Each row is a point on a landscape with many valleys, with its height.
From any point a ball rolls to the lowest of the 4 points nearest to it. It stops when none of these is lower. Distance is the straight distance between rows; heights are no part of it.
<332>: [117 113 130 108 129 131 139 103 111 135 110 119 154 167 104 122 150 157
 104 149  84 119 121 132 157 113 148 145  74 181 122 179 207 135 125 112
  93 112 100 103 129 127 124]  h=8.8
<64>: [ 97 113 122 116 129 121 140 132 114 119 137 128 197 172 114 161 185 172
 107 157 144  98 103 112 142 123 143 131 109 180  79 149 224  42 177  97
  79 147  66 169 119 140 211]  h=39.5
<759>: [ 89 134 105 160 151 148  94 148 114 119  72 125 109 111 140 110 138 125
 146 120 139 191 152  62  64 127 131 161 146 155  97 127 107 120 138  95
 135  93 186  69 133 119 100]  h=24.7
<1353>: [ 82 132 120 160 133 173  92 158  81 124  82 131 124 111 158 121 146 101
 145 120 134 165 150  92  83 113 103 144 146 137  97 115 113 163 142 122
 147  84 180  83 125 110 104]  h=21.5
<622>: [119 155 160 107 170 115 150  98 131 133 147 138 110 112 141 120  95  90
 123 189 112 115 140 145 113 118  98 120 128 101 154 116  51 146 125 142
 159 131 129 135 151 141 104]  h=40.5
<671>: [163 135 121 156 127 153  88 193 146 102 150 144 109 111 165 147 136 117
 146  99 138 146  87 153 115 136 162 137 146  86 146  31  44 104 140 131
 174 102 120 150  78 143  78]  h=11.3
<366>: [116 134 159 103 162 107 136  95 114 132 128 125 101 116 121 107  99  99
  96 145 113 122 159 148 111 118  96 123 109 143 130 140  87 161 135 135
 151 126 120 118 147 136 106]  h=47.2
<1256>: [120 103 112 123 123 150 137 119 104 128  90 137 161 152 119 134 153 197
 125 113  97 120 104 111 182 129 160 142 102 171 107 163 225 127 114 109
  86 120 121 130 107 128 146]  h=27.0
<424>: [157 102 149 108 142  86 150  94 110 153 162 110 105 148 108 113  74 116
 104 162 145 109 153 132 156 121  78 130 132  95 151 139 111 174 127 165
 169 157 136 146 146 120 145]  h=43.1
<842>: [188 144 106 140 115 119  87 157 213  91 157 148 110  77 141 163 114 136
 153  85 150 173  95 158 132 137 198 136 151  77 182  56  48  78 136 103
 113 130 143 180  90 167  75]  h=23.9
<1340>: [112 123 135 109 136 107 154 111 112 144 124 139 176 186  93 129 146 165
 105 144 108 105 110 105 142 115 150 136 105 192  85 163 217  71 146  86
  93 132  68 145 109 126 164]  h=40.8
<925>: [164 119 130 111 124  95 177 133 109 172 148 101 143 199  72 151  89 142
  94 156 136 107 156 115 135 134 133 129 112 133 112 182 199 143 164 152
 140 112  67 160  92 115 129]  h=44.0
<1125>: [135 103 115 145 106 151  99 137 100 142  92 108 135 124 131 121 141 120
 135 101 102 130 136 154 154  96 116 135  93 151 103 131 157 188 110 125
 125 115 139  91 134 122  93]  h=16.6
<1289>: [131 146 139 133  82 114 130 121 160 155 194 111 123 118 129 126 143  81
 131 121 153 105 128 158 162 132 116  78 138 112 176  85 100 143  96 178
 151 202 152 155 206 132 147]  h=30.7
<136>: [129 151 164 127 164 138 117 120 149 117 156 127 112  85 164 139 132  97
 132 136 106 131 135 171 103 128 127 128 118  98 117  84  41 135 117 108
 136 143 136 138 155 157  75]  h=38.5
<688>: [112 119 121 126 134 141 134 115 121 129 120 131 192 175 106 154 162 192
 105 146 116 105  99 111 153 135 156 134  95 182  94 167 232  74 133  94
  84 135  78 138 117 128 164]  h=36.2
<867>: [152 110 155 102 132  88 174 103  97 159 121 119 101 187  96 118  92 128
  94 164 114 114 165 121 143 122 109 137 115 150 117 168 141 153 131 156
 141 126  93 131 106 123 138]  h=45.5
<418>: [178 165 113 153 107 117 118 152 227 110 170 144 120  67 152 166 101 140
 143 125 164 181 113 138 108 137 189 114 150  94 210  86  42  89 127 103
  87 121 154 169  91 164  97]  h=26.7
<429>: [112 147 124 171 137 164 102 195 104 102 105 160 132 144 164 134 141  93
 142 119 152 161 116 102  97 128 120 163 145 120 141  63  66 120 153 132
 172  72 149  99  82 109  87]  h=42.0
<848>: [103 167 109 125  82 128 127 149 175 150 200 133 114 121 161 133 124  89
 150 132 184 127 109 157 147 147 117  89 180  81 195  79  51 124 100 162
 126 165 151 158 153 110 161]  h=26.3
<705>: [132 135 157 117 159 141 145 113 119 132 133 118 117 101 151 116 117  88
 130 137  95 122 148 174 111 110  99 120  83 145 131 118 104 168 108 131
 150 120 137  98 145 152  87]  h=40.4
<1225>: [117 135 111 108 134 136 155 114 115 139 113 123 164 166 110 139 148 181
 108 141 100 112 126 130 160 115 164 149  91 190 107 174 229  97 134  99
  76 121  79 137 106 113 148]  h=36.1
<1304>: [140 108 106 122 127 144 140 127 103 128  85 127 166 146 121 142 159 202
 127 126  95 108 104 105 169 155 151 136 111 142  91 177 225 117 126 110
  70 135 126 124 123 108 164]  h=46.5
<279>: [101 134 117 148 129 172 102 145  77 130  67 124 125 115 165 106 137  98
 155 108 149 158 138 120 104 114  92 151 147 131 102 110 110 149 122 128
 147  79 159  71 113  97 107]  h=18.3
<1242>: [131 137 136 173 133 181  95 187 120  94 121 142 116  98 165 126 134  89
 154  96 127 147 101 153  97 126 129 131 142  96 124  44  66 131 129 131
 174 103 124 123  95 124  91]  h=6.8
<273>: [154 142 132 154 126 151  93 206 135  81 133 185 117 117 150 141 149 103
 159 103 160 163  84 125 105 133 164 147 144  87 162  39  57  93 150 154
 168  93 130 150  57 143 107]  h=26.9
<512>: [123 125 141 106 145 100 156  95 122 138 143 124 100 134 110 108  83 116
 104 154  96 119 167 145 140 112  93 121  95 138 134 172 124 161 137 141
 142 113 110 110 120 137 119]  h=30.8
<1175>: [107 186 131 122  70 127 146 137 193 163 195 104 129 124 135 122 142  69
 148  96 174 105 107 180 148 121 134  86 139 120 196  81  80 120  80 178
 136 209 170 158 188 138 161]  h=35.2
<84>: [117 113 105 138 116 170 118 146  84 128  81 116 131 114 158 109 132 122
 146 108 134 139 128 136 124 107  96 138 145 119 115 132 118 167 129 139
 158  90 153  61 122  96 106]  h=22.2
<625>: [104 128 122 120 143 139 150 114 109 113 120 128 200 162 112 164 201 187
 114 154 121  96  99 111 140 127 162 128  97 176  87 161 225  60 159  87
  92 158  81 160 118 135 187]  h=36.6
<1098>: [127 125 138 100 118 108 168 118 110 162 123 132 136 199  81 133  94 159
  92 152 116 121 126 122 144 118 139 142 120 166 102 178 187 104 147 116
 114 102  58 136  92 120 140]  h=38.4
<611>: [ 90 108  97 141 131 135 103 103 110 104  73 132 105  92 140 109 142 148
 143 124 115 189 135  53  73 143 124 138 147 156  93 175 131 121 129  80
 117 104 182  67 156 127 125]  h=43.5
<1221>: [ 98  94  88 116 134 141 116 110 110 100  79 156 105 106 134 126 150 159
 135 113 106 180 141  68  98 134 102 141 143 151  88 171 150 124 123 102
 110  83 180  64 138 120 126]  h=31.7
<1140>: [134 138 144 126 109 100 127 119 150 164 190 115 109 123 117 126 111  70
 129 117 167  96 135 162 165 130  92  86 166  99 182  94  88 148  96 180
 158 186 152 171 185 132 156]  h=32.9
<1013>: [147 139 144 150 136 167  97 163 125 101 129 106 117 103 171 130 145  94
 146 105 116 124 121 158 106 116 126 128 131 100 120  73  69 151 129 126
 162 111 123 133 110 135  69]  h=6.5
<373>: [ 85 147 124 178 140 172  89 181  98  96  99 145 126 121 168 119 125  92
 142 116 157 167 120 101  72 129 120 152 162 122 109  74  85 137 148 138
 171  87 160  86  95 117  97]  h=25.2
<758>: [114 167 154 110 148 123 140 119 173 119 183 153 105  92 157 121 118 101
 147 151 132 126 145 147 107 133 121 115 135  88 172 103  37 121 122 102
 138 143 131 135 139 140 110]  h=38.6
<442>: [126 132 133 107 126  98 172 109 101 143 113 113 112 171 105 117  97 120
  98 152  88 110 150 144 133 101 136 136 100 165 123 174 181 131 125 134
 123 120 105 108 103 145 119]  h=12.7
<1067>: [132 115 121 116 117  93 180 118 121 145 125 111 139 201  77 127 109 161
  93 163 135 108 140 108 133 117 145 139 126 155 112 192 209 109 154 128
 114 103  46 140  91 119 141]  h=41.8
<50>: [132 103 106 132 102 161 127 118  87 132  83 127 133 130 125 103 146 155
 138  88 110 123 122 136 153 114 131 141 110 168 103 174 198 168 108 121
 102 111 137  98 120 112 120]  h=23.4
<559>: [123 161 129 110 135 122 152 140 190 135 175 139 119  90 162 136 104  96
 148 152 162 152 136 137 115 145 129 121 180  85 185  80  18  95 112 129
 116 144 158 143 133 130 149]  h=26.1
<516>: [114 162 138 107 117 117 146 131 167 153 199 148 110 109 165 121 115  91
 140 167 158 131 133 143 109 138  99 105 150  82 186  95  27 121 116 114
 126 154 143 156 146 123 149]  h=31.6
<861>: [142 125 137 121 122 102 139 121 119 151 181 126 104 130 123 104 106 103
 125 137 152 105 138 144 162 136  75 102 154  91 178 112  75 157 111 159
 167 183 150 150 165 120 160]  h=27.1
<246>: [153 119 158 112 146  97 150  87 115 134 146 137  97 149 114 113  89 109
 103 161 108 113 152 146 135 127  83 127 116 112 145 158 122 166 125 138
 171 140 116 128 145 130 119]  h=50.1
<1146>: [107 106 142 131 122 145 124 129 109 134  98  92 116 129 132 118 142 110
 123 103  82 118 144 150 137  95 123 122  93 161  98 135 142 179 113 113
 133 122 125  91 144 125  71]  h=14.2
<9>: [193  97 150 151 131  90 105  93 119 170 167 120 135 135  84 114  81 124
 111 145 148  84 148 136 180 119 135 109  91 145 164 123 180 160  88 188
 150 176 126 187 187 140 146]  h=46.9
<643>: [119 108 129  91 125 118 164 118 117 122 105 121 136 181 103 106 114 145
  96 144  84 112 141 133 152 115 142 142  86 186 114 175 177 129 120 122
 130 119  91 120 116 131 129]  h=10.5
<282>: [128 161 133 131  99 110 111 137 157 164 184 116 125 115 149 115 136  84
 149 114 163 115 121 170 164 133 104 100 168 100 169  72  76 127  92 164
 135 196 146 152 181 133 149]  h=28.6
<538>: [103 141 128 145 126 167 110 146 100 133  94 102 120 117 168 119 127 103
 140  87 121 150 131 147 119 113 105 128 121 105 103 106 111 173 120 149
 158  91 144  94 128 120  64]  h=21.2
<653>: [121  90  78 101 145 126 165  89 115  79  68 161 104 110 106 135 168 216
 136 119  84 135 113  74  95 162 126 113 119  97  95 194 199  88 144 110
  87 109 144 105 124  87 191]  h=19.8
<259>: [ 91 103  91 148 123 142 107 124  88 136  87 152 110 124 154 102 139 126
 138 113 126 182 134  82 100 137 105 147 142 137  91 147 127 152 130 123
 127  76 182  65 115  97 121]  h=55.7
<1126>: [133 176  95 123 110 111 142 159 210 134 193 143 126  97 172 155  97 124
 142 149 175 187 124 126 114 139 164 118 153 103 205  79  35  88 122 115
 100 140 160 160 104 141 126]  h=7.3
<362>: [125 145 159 121  92  83 125 111 166 141 165 130 124 120  80 109  93  53
 110 126 176 112 135 168 149 133 147  77 132 163 189 106 129 133  86 178
 148 199 144 161 222 158 147]  h=34.0
<812>: [120 135 153 122 107  91 117  94 169 163 180 126 129 101 105 106 113  75
 110 120 166  89 132 164 159 119 137  87 141 139 181  79 138 145  80 172
 137 207 141 161 210 150 159]  h=33.2
<30>: [122 139 159 117 151 122 134  96 127 115 131 112 111 103 145 110 111  87
 114 146  91 146 144 166 112 101  91 115  90 136 126 122  78 155 118 132
 156 134 121 120 141 139  83]  h=41.6
<927>: [121  78  74 112 129 153 146 111  96  94  75 163 119 138 111 115 156 210
 128 124 101 151 105  72 125 160 123 134 135 129  85 191 187 104 139 108
  81 107 152  87 105  81 178]  h=20.7
<967>: [113 121 133 126 118 154 118 120 103 139 105 105 133 111 143 114 132 100
 125  97  90 131 138 172 127  98 115 133  96 146  99 128 139 178 118 126
 143 112 137  93 131 125  78]  h=14.5
<970>: [108  90  86 103 132 131 121  86 104  87  49 146 108 106 129 124 156 187
 123 119 101 174 129  57 106 131 112 126 127 141  89 187 175 117 133 108
  90  75 182  80 130 118 162]  h=21.6
<1164>: [116 100 132 158 122 181 109 129  95 133  93 117 118 125 148 127 148 125
 140  92 110 148 128 116 120 111  99 140 123 134  95 150 151 168 123 128
 144  97 157  71 104 109  96]  h=29.4
<701>: [133 131 155 120 149 148 113 120 133 115 129 105 117 101 164 119 123  89
 117 123  95 127 132 180  87 109 104 119 115 132 130  96  88 165 111 136
 164 119 107 130 146 159  60]  h=29.5
<906>: [137 176 128 131 137 123 127 142 221 116 190 138 130  76 160 147 106 119
 161 141 153 152 119 148 101 141 166 117 141  89 189  68  41  89 104 107
  95 139 157 164 110 162  99]  h=18.6
<670>: [196 114 126 147 130  90 128 107 103 157 139 102 149 180  64 141  69 141
  95 155 147  99 150 119 152 129 140 150  86 124 131 167 208 177 131 186
 162 154  91 171 123 106 153]  h=45.4
<403>: [115 118 115 124 130 143 143 128 101 132  96 126 186 152 109 125 175 190
 135 130 103 100 111 124 163 133 162 153  93 170  98 175 220 112 137 101
  74 130 106 117 120 121 140]  h=34.2
<561>: [162 125 148 128 127 106 122 103 107 167 176 123 111 132 108 106  77  92
 134 134 155  90 132 141 167 117  88 115 151 101 156 129 111 162 106 175
 165 170 149 154 173 120 155]  h=35.6
<1087>: [150 117 153  99 133  89 146 108 130 155 145 134 104 111 125  96  97  79
 121 169 123 111 153 127 136 139  72  89 158 113 156 116  75 167 136 150
 154 153 151 139 150 132 142]  h=11.4
<799>: [110 133 142 157 128 166  98 192 125 104 103 139 125 110 169 137 132 106
 152  94 140 138 113 141  90 113 129 143 145  96 108  60  82 146 126 130
 174  92 127 111 116 110  85]  h=10.3
<1183>: [149 170 151 132 165 136 116 144 172  98 162 127 134  80 171 147 135 101
 145 135 120 131 129 162  94 128 142 119 139  88 137  73  46 123 141  98
 140 138 131 148 135 166  91]  h=29.1
<171>: [146 150 125 138 111  98 142 123 128 153 134  99 167 219  46 175 115 165
 108 165 156 107 149 114 145 126 150 164 127 136  85 176 225 121 170 138
 126 123  61 166  74 110 152]  h=52.0
<382>: [108  97  90 119 131 148 116 117  80 126  75 140 112 129 128 123 143 183
 137 105 122 148 124  82 147 143  92 149 144 144  93 172 175 144 123 110
  87  91 169  83 117 111 142]  h=29.2
<798>: [112  93  95  93 140 116 147  97 121  76  49 159  96  85 108 137 157 203
 128 123  73 148 110  66  96 149 124 124 112 127  76 193 170  89 140 110
  90 101 147  92 128  89 178]  h=18.5
<814>: [102 129 139 163 124 168  97 168  96 124  81 128 114 112 169 128 132  92
 146 109 142 143 115 117  91 118 104 150 136 110 110  83  84 157 143 134
 153  99 148  79 111 112  96]  h=14.4
<849>: [123 119 152 113 155 126 152  95 115 134 105 116 107 149 122 123 107 111
 117 145  90 124 153 150 137 104 119 129  78 165 116 169 156 159 121 139
 124 119 109 106 124 136  92]  h=9.7
<1237>: [114 110 128 147 132 169 114 142  92 140  98  94 122 126 158 118 142 100
 143 123 105 118 122 144 121 104 123 137 115 144 105 112 132 182 115 135
 142 108 149  86 135 106  82]  h=17.9
<852>: [133 178 139 108 129 127 124 138 202 126 187 155 128  89 167 148 101 104
 144 146 163 157 118 147 108 142 157 117 147  92 197  87  29  67 116 111
 116 141 158 153 127 149 122]  h=18.9
<167>: [136 165 150 120 146 126 126 139 205 113 189 145 121  80 161 130 104 104
 153 149 145 136 115 153 106 138 144 124 141  92 171  75   6  89 125 104
 118 133 134 163 135 147 111]  h=26.0
<606>: [102 162 138 133 101 123 150 139 169 153 205 131 105 108 146 119 107  82
 148 143 177 131 130 147 141 142 103 101 174  74 182  98  27 136 125 136
 133 174 146 151 154 127 172]  h=28.4
<317>: [122 106 139 108 119 123 166 117 115 152 114 108 148 175  95 118 127 161
 100 146 100 114 137 124 160 108 153 150  90 189 109 183 204 133 130 117
  89 114  84 114 106 151 137]  h=10.6
<1376>: [ 89 129 120 165 128 171  90 174  88 115  91 138 122 123 168 121 130 104
 143 118 144 160 141  96  86 124 110 164 145 134 102  94  93 141 134 133
 171  85 153  80  90 119 100]  h=18.2
<652>: [155 143 145 137 117 103 109 115 127 165 174 115 126 113 105 106 107  81
 123 134 178  91 140 155 170 133  99  89 125 119 182 123 118 145  99 180
 155 205 156 165 205 149 159]  h=39.2
<1186>: [174 145 115 146 128 143  86 183 178  81 150 153 102  97 130 150 120 119
 158  72 132 163  93 148 144 148 184 133 146  79 171  48  44  96 138 133
 130 111 118 158  87 171  94]  h=4.4
<72>: [132 151 161 155 144 160  91 147 155 114 139 127 115  93 165 140 131  86
 150 115  96 136  97 145  95 106 137 117 129  83 135  45  46 124 133 118
 153 119 109 143 114 155  68]  h=9.8
<1078>: [134  97  95 131 125 159 129 126  89 106  94 141 166 136 114 154 183 229
 111 118 106  79 101  98 159 157 146 131 120 116  82 179 220  90 157  91
  88 141 112 127 113 107 194]  h=39.6
<725>: [139 118 131 110 128 100 161 132 126 128 117 114 155 201  73 137 136 155
  83 149 139 104 130 100 142 119 153 139 137 170  72 194 204  84 181 113
 101 106  36 158  91 130 164]  h=55.8
<1326>: [146 166 108 126 117 116 118 149 223 119 200 138 120  69 167 160 107 125
 130 147 162 171 110 135  89 151 186 126 146  88 210  85  32  92 119 112
  89 145 157 159 113 152 111]  h=18.4
<828>: [151 122 165 141 106 103 116 109 126 166 168 129 124 109 107 117  85  91
 139 129 164  88 143 160 174 119 125  98 120 135 183 103 145 155  93 176
 162 196 142 167 200 138 153]  h=39.0
<1265>: [159 102 139 110 131  91 151 103 106 162 146 120 107 159  78 112  81 114
 103 141 129  95 176 116 148 125  88 117 138 122 146 164 144 174 134 160
 166 149 111 145 117 111 128]  h=50.6
<195>: [127 144 147 125 111  94 137 116 137 166 191 122 106 113 127 108 129  93
 142 122 185 105 121 142 132 140  90 117 175  94 181  90  68 149 100 155
 154 174 167 164 175 140 151]  h=31.5
<1310>: [110 130 145 142 142 146 112 122 115 115  97  99 116 110 157 115 138  95
 126 108  93 120 148 175 115 104 120 129  98 126 119 102 103 174 122 137
 168 115 133  94 151 125  66]  h=19.7
<310>: [174 112 146 125 121  87 130 109 123 162 170 128 114 140 103 112  89 112
 127 125 160  93 133 145 176 139  98 110 117 107 148 129 144 171 115 175
 161 187 131 172 187 137 144]  h=41.4
<679>: [129 164 161 109 161 109 143 125 157 106 162 136 116  96 155 114 103  92
 120 153 127 132 151 149  88 130 112 114 135  95 152  79  39 126 112 118
 141 143 134 139 149 151  91]  h=45.8
<1228>: [107 168 111 116  79 118 144 151 182 145 198 137 140 103 169 136 117 103
 139 137 181 153 121 143 131 149 131 110 172  81 219  90  39 116  88 139
 112 139 151 160 116 116 161]  h=12.2
<129>: [138 104  99 131 140 157 142 123  91 109 105 138 192 143 112 161 208 219
 137 126 109  84  95 118 163 156 147 149 110 116  77 180 229  83 151 103
  81 163 110 135 129 106 194]  h=39.1
<187>: [198 134  77 141 106 132  94 155 226 105 149 149 113  89 123 171  92 137
 169  56 144 185 115 133 127 132 206 131 158  78 195  76  72  79 142 128
 116 127 147 164  74 186  95]  h=28.3
<1308>: [ 84 116  98 164 157 130 101 122 109 104  66 131 110  84 141 116 163 149
 148  99 123 179 145  55  62 131 123 136 147 173  83 164 128 114 125  94
 105  87 182  61 142 119 116]  h=36.5
<838>: [ 76 127 141 120 144 102 128 137 119 106 143 118 184 183  91 155 188 152
  98 137 149  92  92  95 140 109 138 117 141 182  72 141 220  44 198  84
  93 129  46 161 110 137 189]  h=33.1
<533>: [ 99 135 124 110 116  94 144 130 120 123 141 123 182 204  81 140 161 165
  98 161 148 103 114  94 141 132 145 145 128 184  79 163 226  37 179  86
 105 117  54 163  86 127 178]  h=58.6
<181>: [104  98 104 136 111 157 110 120  70 120  72 115 120 127 144 111 144 155
 139 100 137 146 117 104 115 128 100 152 142 129 109 148 161 155 119 107
 118  97 175  79 108 105 131]  h=43.0
<1178>: [140 122 162 117 145  82 155  93 111 143 136 140  81 121 133 105 103  91
 121 167 110 119 158 150 119 124  68 110 140 114 138 138  75 143 133 141
 150 125 128 133 152 137 111]  h=29.3
<278>: [129  90  99 119 110 167 134 127  97 129  80 131 173 146 122 121 164 201
 135 102 106 113 106 104 170 156 138 148 124 127  83 189 226 123 115 110
  88 122 130 112 119 115 162]  h=66.3
<1123>: [123 103 139 110 134 125 150 118 111 134 108 115 148 152 118 125 112 130
  94 130  84 120 133 147 143 113 146 137  79 187 112 188 183 157 129 124
 114 111  99  89 108 132  97]  h=7.7
<847>: [183 111 129 118 119  87 159 105 116 150 142 121 139 185  65 149  77 153
 101 145 127 102 155 112 148 140 121 127 119 132 111 167 184 162 156 159
 140 129  79 161 106 108 141]  h=43.4
<77>: [181 160 151 150 150 129 105 158 194 108 161 136 124  89 161 153 116 111
 144 122 130 138 110 159  87 142 165 130 143  81 151  70  28 110 122 101
 131 134 128 149 131 170  89]  h=17.8
<28>: [114 118 119 132 119 131 136 106 103 145  99 110 132 149 130 109 142 151
 119 119  85 116 138 146 164 113 140 137  78 167 106 166 194 164 113 113
 108 111 125 101 119 131 112]  h=9.0
<117>: [124 106 119 124 108 161 119 112 100 133  99 123 143 138 118 113 145 180
 118 102  95 120 119 131 161 131 152 159  99 162 103 170 211 136 112 111
  98 105 126  98 117 120 139]  h=14.9
<51>: [ 81 177 144 120  71  83 142 124 188 161 182 102 115 138 118 123 113  59
 108 111 176 104 127 181 130 103 145  59 134 153 188  84 108 121  88 172
 138 204 152 149 219 168 143]  h=36.4
<145>: [108  91 104 130 111 161 134 125  97 144  92 116 150 134 108 123 149 182
 130 100 101 131 134 119 179 138 133 144  97 153  98 180 204 160 126 108
 102 121 137  97 128 110 145]  h=38.9
<1254>: [130 111 144 133 123 142 123 121 102 143  95 111 119 121 135 108 127 114
 129 118  85 125 136 166 119 111 113 130  93 155 114 157 140 170 102 126
 135 113 122  98 127 128  82]  h=12.3
<479>: [128  97  90 122 161 102 110  90 129  70  47 142  93  76 108 119 181 188
 113  79  67 172 130  54  75 144 157 109 109 149  61 177 155  96 120 123
  89  87 161 100 158 109 138]  h=46.7
<863>: [176 117 126 138 125 100 140 111 106 162 139 116 121 182  71 143  80 137
  98 144 131  92 161 118 150 128 129 141 108 131 123 173 185 161 139 161
 153 127  79 151 117 124 135]  h=44.9
<379>: [148 111 140 105 126  82 165 109 108 150 124 107 128 182  69 139  95 138
 100 146 117 121 150 119 150 132 116 144 113 156 120 191 171 133 147 148
 144 106  77 146 101 124 134]  h=36.8
<802>: [129  96  83 101 141 148 143 125  95  94  69 152 152 138  99 156 178 226
 133 124  90 118 100  82 141 154 128 117 135 102  80 196 189  84 158 111
  77 129 138 127 123  88 185]  h=25.1
<494>: [118  89  88 121 123 169 138 121  91 108  71 158 141 128 113 130 167 221
 137 110 100 131 110  82 149 160 119 124 149 106  92 182 183  98 130 127
  79 129 137 109 120  77 184]  h=27.6
<1247>: [129  98 103 133 106 146 112 123  96 127  79 123 141 134 128 102 150 161
 139 107 101 123 129 123 149 122 114 144 131 117  90 152 180 168 114 111
  98 105 148  78 116 120 136]  h=44.1
<635>: [ 87 132 117 156 143 165 101 148 100 133  79 142 119 106 172 112 139 107
 152 117 159 160 160  75  77 137 112 164 157 160 115 133 117 139 148 114
 153  85 176  68 111 108 112]  h=12.6
<241>: [128 148 146 155 138 158  82 206 132  95 113 170 123 123 165 141 130  93
 162 104 141 157 104 126 111 125 154 149 147  96 161  37  56 106 146 136
 166  98 137 117  72 128 103]  h=19.6
<862>: [132 113 148  86 130  95 177 112 113 150 120 109 133 187  88 109  97 138
  94 149 103 108 143 115 146 128 141 141 111 166 110 179 184 123 134 133
 116 110  69 131  90 122 129]  h=23.8
<605>: [103 158 140 136  89 108 138 121 177 161 187 102 119 110 126 125 118  66
 140 113 174 107 122 166 148 109 145  82 129 131 180  99 101 135  63 183
 149 213 148 163 215 135 158]  h=33.0
<371>: [188 101 135 157 127  97 129 100 111 161 139 115 119 153  78 132  70 120
 104 157 144  95 178 128 163 146 115 130 108 110 148 154 171 181 132 190
 166 159 109 176 157 117 151]  h=47.5
<1120>: [140 161 147 139 144 158  95 158 148 102 137 116 112  98 170 141 147  89
 159 120 116 120 114 159 111 110 121 129 125  81 118  62  70 159 118 136
 155 113 117 139 141 150  66]  h=9.1
<969>: [126 129 137 127 131  84 128 154 125 127 151  80 170 199  77 171 183 153
  94 140 172  89 101 113 127 132 133 145 167 168  58 149 228  63 219  82
 101 126  41 171  91 114 169]  h=9.2
<1317>: [ 81 125 102 141 140 143  98 111  85 126  69 132 113  93 133 107 146 139
 135 123 153 169 145  52  84 134 103 147 148 153  76 163 150 124 129  91
 111  76 184  66 129 118 134]  h=45.2
<1108>: [185 164 116 135 126 137  97 153 222 100 159 152 114  64 147 156 108 122
 161 111 141 172 110 151 109 141 201 136 137  86 197  73  42  93 134 114
 107 129 132 168  93 174  95]  h=29.9
<1372>: [102 116 153 118 153  97 132 132 121 114 153 114 176 185  85 171 174 149
 101 151 170  87 101 101 130 116 155 138 150 168  67 149 228  58 199  86
  98 121  34 162  98 136 197]  h=33.3
<342>: [155 141 145 156 133 165 101 188 145  93 130 137 125 106 168 148 134  90
 137  99 131 138 128 153 100 137 151 131 134  88 138  44  56 127 134 138
 175 112 122 146  98 142  78]  h=3.7
<558>: [124 149 148 115 123 108 147 105 156 137 186 142 120 128 145 105 114  90
 135 169 157 125 138 141 125 136  87 106 167  83 171  80  45 122 115 135
 159 159 149 148 158 124 144]  h=32.4
<985>: [118 104  95 131 143 143 142 121  96 107 105 129 196 148 124 160 190 201
 130 138 103  91 104 122 148 146 163 134  91 133  84 156 223  63 161  93
  80 170 108 152 122  99 189]  h=37.2
<515>: [102 102  81 115 145 117 120 101 116  81  53 139  99 104 130 113 149 177
 144 122  98 173 139  55  91 156 117 138 139 164  91 180 161 108 116 100
  82  96 173  89 155 117 150]  h=31.9
<292>: [162 157 158 156 144 158  99 172 166  94 129 144 133  94 164 136 139 106
 159 120 131 123 100 163 102 123 149 123 141  82 135  35  35 122 133 127
 149 127 121 140 104 143  90]  h=7.9
<591>: [123 135 157 105 154  97 147 105 149 128 183 135 108 108 143  99  95  89
 129 168 117 127 141 146  99 130  90 104 139 116 163 128  53 134 106 141
 151 143 132 138 158 144 116]  h=44.7

Call two points neighbours if one is among the 4 nearest of the other. Go from one point of each pair to the other, from neighbour to neighbour, staying as low as possible. Name the highest point that can't be avoided.
<1186> and <1087> => <195>
<635> and <969> => <64>
<1186> and <798> => <1308>
<635> and <1186> => <1376>
<1186> and <342> => <671>

For each start below, name the point where the ball stops.
<1265> => <1087>
<925> => <1123>
<403> => <1123>
